Each scene shows the same named points in several views. A view is turned or mirrored, and shifted as a whole, has a little noise and may leave points out.
In the rows, zero is written as 100.

Scene 1
View 1
lusum: [102  96  94 110 116  94 118  99 107 106 108 101  93 100  98  89 112  85
 111 130  78 107 107 100 119 124 107 117 101  96  92 104 114  90 106 101
 111  86  95  89 113 119 126 117 117 110  98 103  81 103  99 117 102 114
  89 129 120  91  88  79 118  71  99 102 106  98 131  99]
keza: [ 84 113  84 113  89  92  83 121 107  97 114 110 105 110 128 106 101  66
 105 107  74 114  88  91  99  82  71  98 128  55 112 107  77 102 114 101
 122 109 104  77 101  85 104  82 112 134 115  92  92 109 114 123  91  97
 106 113 116  97  87  67 107  74  68  97  85 110 121 106]
sosov: [ 89  95 105 115 112  84 104 105 120 108 112 104 101 106 100  97  97  78
 103 119  77 113 106  90 118 111  99 114 104  94  87 105 101  95 106  90
 113  94  94  93 110 107 113 116 114 111 101 102  87 106  96 127 104 112
 100 123 123  87  88  80 113  77  91  99 101  96 132 102]
boti: [ 99  66 111  99  98 101  96 106 110 106 102 112  86 105  79  92 106  98
 103 117  86 118 100  89  98 100 115  99 102 105  88 117  94  78 105  91
 105  87  82  94  98 101 110 115 132  90 121 103  94 111 100 110 109 120
  90 124 116 108  94  86 111  97 105  96 102  83 127 115]
nido: [102  93 106 108  97  97  97 108 106 112 108 101  99 107  88  95 107  90
 107 122  91 111 102 103 103 104  96 104 105  88  90 100 101  98 116  94
 111  93  87  92 111 103 113 108 119 111 111 104  93 110 105 107 103 112
  93 130 109  99  82  90 112  81  96  95 101 104 122 107]
retab: [ 91  77  90  94 102 106 112 114 104  97 108 115  88  99  99  91 114  89
 107 117  75 115  95  89  95 104 113  96 115  84 103 116  84  63  98 104
 109  96  93  78  95 111 116 100 140 101 121 103  82 102 104 113 102 119
  87 114 117 107 107  69 110  89 100 102  94  85 124 115]
Fulo: [ 99  76  98  99  77  99  80 113 110  90 105 131  90 109 101 101 107  89
  98 102  79 130  81  91  70  71  98  84 127  76 113 132  68  76 119  92
 107  96  97  83  79  87  98  84 123 104 128  89 106 114 107  99 101 110
 101 105 119 119  97  70 107 109  75  88  84  86 120 123]
ditab: [128  77 100 103  74 102  74 104  93 110  97 112  84 102  81 103 118 106
 102 114 109 113 105 100  81  85  96  85 108  89  98 115  93  88 113  88
 107  77  89  92  92  92 101 100 123 108 111  95 104 114 113  90 114 115
  89 125 102 113  74 104 116 104 102  98 102  94 116 113]
Gaveg: [ 98  77 128 116  99  74  86 101 128 118 108 111 102 104  73 105  88  94
  89 115  96 122 112  93 103 102 101 104  95 113  72 113  91  90 114  66
 104  89  84 106 101 102  96 125 114  97 106 103  98 112  92 115 118 119
 102 119 119  87  85  96 114 104  98  92 104  83 129 108]
damil: [ 94  99 104 105 112 102 131 115 105 125 121  87 111  99  75  93 109  98
 105 135  96 100 111 126 103 136 102 112 102  86  78  80 103  80 113  98
 109 104  84  93 123 131 123 113 130 120 109 111  76  96  99  97 107 122
  86 135 100  86  90  92 115  71 114  96 104 109 114 104]
birab: [ 81  77 119 103 100  92 108 122 118 121 118 100 111 102  72 101  92  98
  90 117  98 113 108 107  94 112 102 100 100  93  71  94  78  70 110  82
 106 110  79  98 108 113 101 116 136 104 121 113  84 100  95 103 116 123
  94 120 104  88  99  96 109  94 110  96  97  90 115 116]
Fubop: [ 79 102 126 119 102  78  99 118 129 127 122  96 126 112  79 108  80  84
  92 118  93 117 106 114 100 108  82 110 104  89  71  88  85 100 127  74
 112 113  84 104 119 104 100 112 110 119 113 106  91 107  94 108 108 111
 109 127 109  80  86  93 108  84  88  84  94 106 118 109]
petot: [117  66  93  91  78 115  94 111  93 101 102 122  83  99  79  98 122 109
 101 113  96 119  94 103  65  87 110  80 118  81 108 125  80  63 114  99
 102  85  91  85  83 106 106  90 140 101 125  95 100 110 111  83 107 121
  87 115 104 121  92  87 113 109 104  96  93  85 111 120]
nif: [ 92  79 115 115  85  72  74 112 125 112 111 118 106 102  89 118  85  88
  81 100  99 124 109  87  87  83  86  88 107  92  81 115  69  82 114  65
 108  99  90 100  89  91  84 107 116 105 111  99  98 111 100 112 119 113
 105 105 114  90  91  93 114 112  89  94  95  84 122 114]
loru: [100 104  95 115  87  88  82 120  99 121 112  94 107  98  99 117 103  90
  96 112 112 101 115 100  99 101  70  92 105  68  84  85  86  97 111  84
 117 102  91  90 109  95  96 104 122 130 105 104  86 106 115 110 115 107
  94 123  96  85  75 106 114  82 100 104 101 110 114 104]
Taruk: [113  98 111 118  85  89  69 107 102 118 103  96 100 109  87 105 102  91
 100 116 108 107 108 100 104  92  80  98 102  88  86  94 101 115 116  83
 112  87  85  98 111  84 100 110 111 119 106 101 101 116 112 107 113 107
  98 135 103  97  64 109 114  86  94  94 105 107 119 103]
Pomal: [105  83  98 102  85 102  91 117  98 111 107 106  95 100  87 105 110 100
  99 113 102 110 104 101  86  96  93  87 110  79  91 103  82  79 109  89
 110  96  87  89  98  98 101  99 132 114 117 102  92 107 110  97 113 116
  90 120 100 102  87  95 113  96 104  99  97  96 114 114]
favos: [114  76 107 107  75  92  70 119  91 130 102  94  94  95  74 116 107 112
  91 111 135  99 127  92  91  95  86  79  90  91  69  88  83  84  98  74
 109  90  78 100 101  88  86 118 141 108 110 110  92 109 115 100 133 120
  85 128  86  92  74 129 115 106 125 108 109  93 110 114]
zenu: [ 91  85 110 109  93  91  83 118 108 118 110  96 102 106  89 107  96  91
  98 113 103 107 112  89 105  99  89  95 101  86  77  92  85  93 103  82
 112 100  81  94 107  92  97 117 129 110 114 109  89 108 108 116 116 114
  96 127 103  90  82 100 109  89 104 102 101  98 120 110]
pafuv: [127  73 111 101  87 104  90  88 110  96  96 127  81 110  74  86 117  99
 111 122  77 131  84 109  79  89 118 100 114 106 113 138 106  92 131  94
  98  70  90  96  91 103 118  96 109  96 115  87 112 120 100  85  98 116
  96 125 122 125  82  77 114 103  84  83  98  87 126 116]
dozog: [ 66  92 110 111  95  84  83 127 122 111 118 106 114 112 104 110  82  75
  94 102  86 117  99  84 102  88  81  96 113  76  83  96  68  92 107  82
 119 117  87  89 106  82  93 105 125 114 125 106  91 107 104 129 106 107
 109 113 114  87  96  81 101  88  84  94  89  98 122 114]
Kogug: [ 99  79 109 106  90  92  93 115 109 117 112 106 103 100  80 105 101 100
  94 115 104 113 108 101  87 102  97  92 103  91  80 101  84  78 109  81
 107  97  84  95 102 104  99 112 131 108 115 106  90 106 103 103 116 118
  95 120 105  95  89  97 112  99 105  97  98  93 117 114]
View 2
Gaveg: [103  83  83  90 123 103 112  92  91  95 100 110  98  89  95 117 114  84
 104  72 103 110 108  60 106 105 122  97 129 103 112 113 111  72 100  79
 101  88 104  91  92  76  86 111 113 122  98 116  94  88  88  93 123  80
 128 100  89  94  81  95 103  78 120  91  96  97  84 106]
pafuv: [ 97  62  76  69 110 111 107  86  95  91  93 100  87 108  86 101 100  74
  99  87 101  99 100  77 101  76 108  88  83 102 118 111 104  76 107  59
 115  84  94  73  75  64  81 114  66  90 111  93  80  91  80 111  86  74
  81  96  85 112  70 116 107 104 106 113 109  97 102 116]
zenu: [ 96  93  96 120 123 101 105  83  91 110  96 113  99  92  93 101 109  90
  98  89  99 106 105  83  97 114 107 111 116  98 107 102 104  93 113  92
  99 102 106 103 101  96  93  99 110 113  96 106 108 104 100  86 115 102
 108  97  99 106 103  86  96  68 109  98  99  98  67  99]
nif: [102  86  92 109 115 106 103  73  87  91  96 100  90  87 102 114 110  76
  97  80  99  98 115  67  88 110 122 104 141 100 120 110 103  73 106  90
  92  98 100  93  88  86  77 113 108 109 116  96  80 104  90  94 135  99
 119  94 100  97  92 105 105  73 108  94  95  91  85  95]
retab: [ 85  93  82 107 105 119 119  85  88 111  92 100  86  95  85 107  97  95
  89 113 106 103 117  84  86 100  87 107  96  91 103 115 106  87 105  89
 100  93 100 110  72  89  87 108  81 124 110  96  88  91 107 107  90  97
  79  91  92 128  99  93  94  84 117 122 131  86  99 114]
lusum: [ 95  89  85  96 120 113 128 109  81 120  98 120 110  99  80 109 102 104
  98 107 114 112  96  65 113 114  86 103  80 113 102 108 115  87 104  89
 111  96 105 112  97  83  95  92  92 120  94 109 121  79 105  95  86  82
 100 106  85 125  93  98 101  89 117 101 118  98  89 120]
favos: [111  95 114 113 130  79  93  72 119 114 111 113  89  95 109  94 107  95
 109  64  85 110 106 101  90 113 129 114 125  83 103  91 104 101 104  87
 100 113 129  92 109  83 117 111 114 109  93 116  93 108  82  72 115 111
 106  91  78  97  91  83 103  66 122 104  81  90  70  89]
Pomal: [ 94  88  96 105 112 100 104  71 101 115  94 103  87 100  98  98  99  86
  95  92  95  98 109  94  90 104 109 106 105  90 110 100  99  96 106  90
  98 104 107 100  96  85  98 107  89 105 107 100  91 109  94  92 103 105
  93  94  90 114  94  97 101  80 114 107 103  95  80  96]
petot: [ 95  83  91  93 100 104 102  64 109 106  95  93  72 105  98  95  92  82
  94  89  92  95 116 103  79  88 108 102  96  79 112 103  99  92 102  78
 101  99 108  89  76  75  95 123  67 100 118  91  66 106  86 103  88 103
  72  85  83 121  87 105 102  92 118 126 112  86 102 102]
boti: [ 95  86  78  92 118 107 112  90  96 100  98 106  86  96  87 106 106  91
  98  89 101 109 110  82  95  91 107 102 107  91 104 115 107  83 104  73
 106  85 105  90  74  79  93 112  93 123  95 109  88  87  93 101  97  88
  93  92  86 110  90  87  94  83 120 115 113  93  91 114]
Taruk: [104  78 103 105 130  95  99  87  93 106  97 118 104 102  94  92 107  84
 103  81  94 104  88  82 109 109 115 105  98 108 113  92 103  93 118  79
 107 103 105  89 114  86  94  94 103  85  96 103 115 107  85  86 111  91
 108 101  96 101  90 101 106  78  97  93  84 104  61  98]
Kogug: [ 94  91  92 101 112  99 109  77 101 114  96 105  88  94  99 105 103  86
  98  84  99 104 110  85  97 106 114 103 114  90 108 104 102  91  99  90
  96 100 109 103  96  82  96 112  99 117 104 111  93 103  94  89 110  98
 106  97  90 108  92  93 100  76 121 102 101  97  83 101]
dozog: [ 84  89  84 128 112 114 108  76  73 100  81 106  94  87  91 108 111  75
  88  98 103  98 112  72  95 113 104 110 128  99 116 111  98  85 117  98
  90  95  90 110  92 105  71 100 110 110 109  95 103 112 107  99 131 102
 115  95 120 108 109  90  92  66  97  92 107 102  63  97]
keza: [ 86  82  91 133 107 125 107  77  64 105  79 103 103  99  85 101  98  80
  80 121 105  87  99  74  92 116  85 110  98 115 123 103  98  85 126 102
  97 106  82 111  96 107  63  87  84  81 126  72 109 116 105 107 114 103
  92  98 121 123 109 112 103  79  75  96 113  98  72  96]
Fubop: [ 83  85  80  98 109 103 117  81  82 119  80 112 103  90  94 112 111  74
  91  83 110 102 107  65 121 113 111  93 116 102 115 107 101  85 101  95
  90  93  94 111 115  88  79 101 110 113  99 119 115 112 102  88 128  85
 134 111 113 105  97  98  97  73 114  70  99 122  63 100]
Fulo: [ 91  76  82 106 102 118 101  65  85  86  85  88  76 101  94 103  97  71
  86 100  94  88 118  84  74  91 105 102 111  94 125 112  96  75 116  80
  98  95  87  87  68  85  69 115  73  90 129  74  68 111  92 115 111 100
  82  85 104 115  93 112 102  87  94 115 113  87  94  99]
loru: [ 99  92 107 121 118  98 105  77  93 123  96 114 103  98  99  97 102  90
  96  92  99  99  98  85 100 125 107 111 108 105 112  90 101 100 110 102
  97 117 109 111 119  96  95  93 103  94 108 102 111 114  95  80 116 106
 109 102  99 111 102 101 106  71 104  90  92 100  64  89]
birab: [ 83  98  80  97 105 102 120  77  97 125  88 103  89  88  97 114 104  87
  93  88 107 105 120  79 105 109 109  99 120  83 104 113 103  91  88  96
  88  95 107 116  97  83  95 113 104 137 100 123  97 102 103  89 114  94
 117 101  94 113  98  88  94  74 136  94 113 106  82 103]
ditab: [109  78 103  96 119  96  96  73 108 103 102 105  87 104  99  91  99  85
 103  82  87  99 101  96  89  95 118 104  97  94 112  94 101  93 111  74
 109 105 110  81  93  77 100 110  85  88 107  95  84 105  80  92  96  98
  86  91  80 107  82 104 108  87 107 114  95  88  85  98]
sosov: [ 93  89  83 105 120 116 122 104  73 107  94 116 109  92  82 114 108  96
  97 102 113 109 100  59 110 114  94 104 102 115 106 113 113  80 109  90
 106  92  98 108  96  91  82  93 102 118  99 105 116  84 105  98 106  83
 113 105  98 115  96  98  99  80 109  94 113 100  80 113]
View 3
retab: [106  68  88 101 111  98 103 109 110 111 121 115  95  79  98 102 123 101
  98 103  92 115  98 116 107  93  97 110 105 102 104  95 101  81 114 112
  87 119  84 116 113  69  69  95  82 107  88  94 112 107  74 103  96  88
  78  88 129 112  92  80 107 104  82 118  83  98 111 133]
sosov: [115  69 104  96 112 113 104 101 111 128 112  87 103  80 107 112 114  99
 107 123  94 110  95  93 109  88  95 113 106 109  98 109  86  92 114 112
  87 108  97 105 109  94 101 110  84 101  98 104 132  98  97 105 116 100
  83 106 113 112  98  88 104 100 102 106  62  93  93 104]
birab: [110  81 101 110 118 127 100  83 102 101 104 100 105  97  78 123 122 104
 106  92  97 108  95  89  98  94 101 116  93  97 108  90  90  87 127 112
  88 120  86  98 111  81  84  97  97 105 107  86 122  95  80 104 117  87
  91  92 125  91  94 100 113 115  93 129  81  98 100  89]
pafuv: [ 95  62  94 119 107  80  78  98 117 117 100 134  89  84  80  95 100 119
 107  93  79  91 103 106  96  74 104 106 101 127  70 115 108  85  84  95
 112  90 107 121 104  82  77 134  80  95  81  90  99  91  89 116  96  95
  88  78 110 118 104  59  80 112 100 110  87  83 100 132]
favos: [110  97  59  96 108 131  88  73  88 111 109 108 123 128  89 112  98 103
  90  77 113  86  72  83  85  81  80  99  84  98  72 101  97  87 120 112
  98 106  82  83  90  72  96 107 100 108 129  76 123 115  81  92 119 100
 107 124 119  92 116 110 104 113 104 127 127  85 111 100]
Pomal: [105  86  77 107 115 111  85  94 100 107 118 119  96  97  91 103 108 103
  91  88 100  97  85 103  93  86  88 103  97 112  91  98  97  89 115 113
  96 112  90  96  93  75  87  99  88 108 110  86 113 105  78 107 112  93
  92  97 121 101 111  85 100 114  96 118 104  99 111 114]
Kogug: [107  82  85 108 115 118  91  85 100 107 106 110 104 101  84 113 108 107
  99  90 101  98  90  93  95  87  93 109  95 105  92  98  93  89 119 110
  94 112  90  98 102  77  88 104  92 105 111  82 118 101  80 104 116  93
  95 100 117  97 104  94 103 114 100 123  96  94 105 100]
boti: [105  69  87 103 104 105  99  91 108 115 106 109 110  93  86 108 108 110
 111  90  90 104  95 102 100  92  97 108  90 101  86 102 104  74 105 103
  92 102  89 112 115  76  77 119  90 102  89  89 116 104  83 100  96  97
  92  97 123 109  91  85 101 109  95 116  86  87 100 118]
petot: [ 96  78  73 116 109  94  79  98 105 103 115 144  92  96  80  96 108 111
  90  77  94  97  94 117  93  83  96 105  99 113  85  97 110  84 104 103
 105 110  88 111  99  60  61 103  85 107  97  76  95 106  66 107  94  88
  90  81 124 107 105  74  93 116  87 125 115  93 119 135]
ditab: [102  84  68 107 107 101  79  92 100 115 111 130  99 105  92  97  96 109
  91  84 100  86  84 100  89  75  86  98  97 119  69 110 103  90 101 107
 107  97  95 100  89  75  87 115  88 105 108  82 105 108  81 105 107  98
  98 101 114 107 116  80  88 111 102 115 115  87 110 123]
Gaveg: [108  75  97 104 110 122  90  79 107 123  89  91 115 101  87 119  92 114
 117 102  95  91  99  86 101  87  99 113  99 105  85 114  91  88 112  95
  95 100  96 103 112  86  93 124  93 103 102  77 127  96  86  99 119  98
  99 111 106 104  97  98  96 112 117 120  72  81  93  87]
Taruk: [112  85  80  99 115 115  86  90  98 124 112 103  99 101 103 103  95 106
  96  98 103  85  78  88  88  78  80  98  95 123  74 111  92  96 108 116
  95  97 102  86  85  95 115 117  89 103 117 101 125 101  99 110 123 105
  99 113 108 106 124  85  93 106 112  97  98  95  95  99]
damil: [116  72 105 112 120 118 117  90 104 101 117 100 104  95  82 120 153  87
  98 104  96 120  83  75  99  73  99 118  86  99  96  93  91  90 113 124
 101 120  94  98 101  90  98 102  97  88 115 117 119  93 106 109 116  87
  85  79 125  97 107  93 119 104  79 129  89  91  93 109]
nido: [110  73  94 104 114 109  97  95 106 116 116 105  98  89  97 106 116 101
 100 102  97 101  84  94  97  82  88 105  94 115  88 105  94  90 107 117
  94 107  98  98  97  93  98 111  87 101 103 107 120  97  97 111 114  96
  88  97 116 106 109  82 101 105  96 105  85  98  95 109]
Fulo: [ 95  79  81 113 114  89  63 108 107 114 114 134  75  79  94  89  81 120
  97  90  91  89 104 133  96 100  94  99 116 128 101 102 101  91 110 101
  91 106  95 109 101  70  68  99  75 120  83  69 103 103  58 112 102  90
  85  88 116 114 100  63  83 118 105 106  88 108 118 121]
View 4
retab: [ 92  85 104 112 137 115 113 111  81 116  95 107  82 105 106  89 118 103
  93  89 116  96 106 110  99 106 122 107 107 103  93  97  81 100 118  77
  85  99 104 114 123  82 102 105  90  96  87  97  94  90 104 123 117  98
 101  93  98 116 109  91 101  93  99 115 126 112 101 134]
ditab: [ 96 104 105  91 105 116 107 119 109 103 106 120  92  90 101 107  98 114
 102 110  91  82 104  93  95  93  87  92 107 105  97  99  93 108 111  95
  68 102 100 110  89  93  86 103 103 101  84  88 100  91 103 102 121 113
  90 114 115  97 116 110 105 105  95  84 118 107  88 102]
Gaveg: [119 119  86  80 126 109 118 108  86 111  90 107  83  88  90  80  83 101
  83  94  96  89 111 129 106  96  90 104  98  96  82 122  85 115 113 101
  99  80 107 117  99  88 101  97  89  91  78 104 101 107 116  92 102 103
  89 132 102 103 109  97 109  97 122  56 125 114 107  97]
nido: [101 109  94  86 108 102 102 110  90 107  99 125  96  91 106  92 105 106
  93  98  96  90 108 125 101 105  99 115  98  96  89 100  82 103 123  91
 100 103  95 104 112  92 107 111  95  98  88 102 112  89 113 112 114 104
 100 112  92  98 111  93  99  92 106  95 118 108  90 104]
favos: [106 118  98  87  99 116 117 120 119  95 111 107  80  86  92 118  81 120
  77 101  92  82 111  90 120 104  78  87  91 102  86  92  94 108 118 126
  88  75  98 110 106 105 100  92 109  93  72  92  85  94 102  88 105 104
  68 124 103  91 109 123 118 119  96 101 117 110  83  67]
damil: [ 90 106 100  86 104  91 112 103  75  98 119 134  96 102  99 108 110 102
  81  90 107 103 112 145 114 126 105 127  85  92  79  99  76 102 140  89
  99  88  73  88 131  92 110 114  92  86  79 111 110  87 116 109 118  90
 102 112  79 110  98  80 113  98 108 119 122 118  90  73]
lusum: [ 91 105  98  90 111  88 116 109  72 111  98 121  97 103 103  77 111 103
  88 106 106  97 100 150 113 113 101 124  95  88  81 113  79 107 130  89
 107 108  97  95 120  85 105 113  88  93  84 102 102  80 118 127 115  95
 102 104  80 101 104  81 107  91 110 100 126 108  88 124]
keza: [114 104  86  97 113  94  87 112 105 129  87 120  77  88 123  85 119 103
 114  71 108  72  95  88  76 104 113 105 101 107 100  99  82 101 140  79
 131 128 114 131 112 102 118 114  79  95 104  99 122  71 117 133 119 113
 117 113  94 105 125  91  65 100  97 104 101  98  93 134]
boti: [ 98 100  97  99 132 123 114 110  80 105  91 109  91  96  98  84 103 106
  86 100 101  98 113 120 104  96 105 106 108  99  88 104  83 106 104  91
  78  90 102 110 111  81  98  99  99  99  81  97  94 106 106 108 109 101
  91 103 102 106 110 101 111  86 106  87 128 118 101 116]
Fulo: [109  90  99 107 138 124  97 116  99 124  89 111  74  93 112  94 111 101
 113  78 104  79 107  74  68  88 118  89 116 118 107 102  85 105 109  69
  74 108 115 136  92  88  94 105  89 101  96  91 111  97 103 110 122 115
 108 112 125 118 119 100  83  95  97  83 113 110 110 132]
Taruk: [109 124  90  77  91  99  99 114 109 106  99 128  96  79 108  95  91 112
  95 104  84  77 104 109 101  98  79 106  94  96  88 102  90 108 124 108
 107 107 101 110  98 102 106 107  98  99  89  97 114  86 116 105 109 112
  92 125  99  83 119 106  95  99 103  78 110 103  83  93]
dozog: [126 113  77  94 128 111  94 107  99 124  79 108  69  82 108  84 100 101
  89  61 108  81 112  98  92 102 111 101  91 104  92  99  83 102 130  96
 132  95 112 135 123 100 128 100  85  91  91 107 112  96 116 109  99 105
  99 122  93 106 119 101  77  96 110  95 107 109 105 107]
petot: [ 90  81 115 109 127 127 109 118  96 108 109 115  86  99 103 115 111 108
 103  98 104  90 108  84  84  96 110  92 112 114 103  93  87 102 107  75
  48  96  96 115  97  85  84 104 101  98  88  90  98  98  95 105 128 109
  98 102 122 116 110 100 107 103  88 101 123 116  99 112]
loru: [112 117  91  85  95  91 103 116 113 111 106 121  79  86 106 108  98 111
  94  85 100  75 100  97 103 113  89 100  87 102  90  97  87 106 141 107
 122  99 100 114 111 109 114 109  92  90  87 100 106  75 114 107 111 106
  92 125  92  97 114 102  94 114 101 106 108 101  87  85]
zenu: [111 114  88  86 112 109 106 113 101 109  94 113  81  85 101  94  94 110
  82  86 100  84 111 109 108 103  94 103  92 100  87  97  86 105 124 109
 111  88 101 115 118 100 116  99  98  94  83 100 100  94 111 102 103 104
  86 121  93  97 113 108  99 100 104  97 115 108  92  94]
Kogug: [107 105  97  92 119 113 112 110  94 108 103 113  81  93  96 102  95 105
  86  87 103  89 112 108 103 106 101 100  95 103  89 102  86 107 121  96
  90  83  97 114 109  94 103 101  95  90  79 100  99 100 108  96 110 103
  91 121 101 109 108  99 105 104 106  94 120 114  99  88]
Fubop: [123 124  77  74 112  97  98  99  89 113  96 127  84  84 102  92  94  96
  84  70 100  86 116 131  94 110 103 116  86  99  85 110  80 107 136  93
 123  87  94 116 117  99 122 107  85  86  87 114 124 100 124  95 105 102
 106 138  88 106 109  87  90  96 121  80 112 115 106  71]
birab: [108 106  92  93 130 111 114 103  84 109 102 111  78  98  93 101  98  98
  77  74 113  97 118 124 104 113 113 107  90 101  83 101  81 103 128  92
  96  72  90 113 125  91 112 101  91  83  77 110 100 105 113  96 108  93
  93 122  93 118 101  91 106 101 116 102 124 122 109  80]
nif: [124 112  87  91 130 114 112 113 104 120  89  99  66  86  96  90  86 100
  91  77 103  76 108  94  90  96  97  88  99 109  91 116  88 113 119  96
 103  85 116 135  96  96 104  96  85  89  83  99 101 100 115  94 104 109
  92 134 110 112 115 102  94 109 114  67 116 109 112 100]

In a view up to two points have been moved. Name them for each view, in the order of its rows, or write none.
view 1 => birab
view 2 => zenu
view 3 => damil
view 4 => none
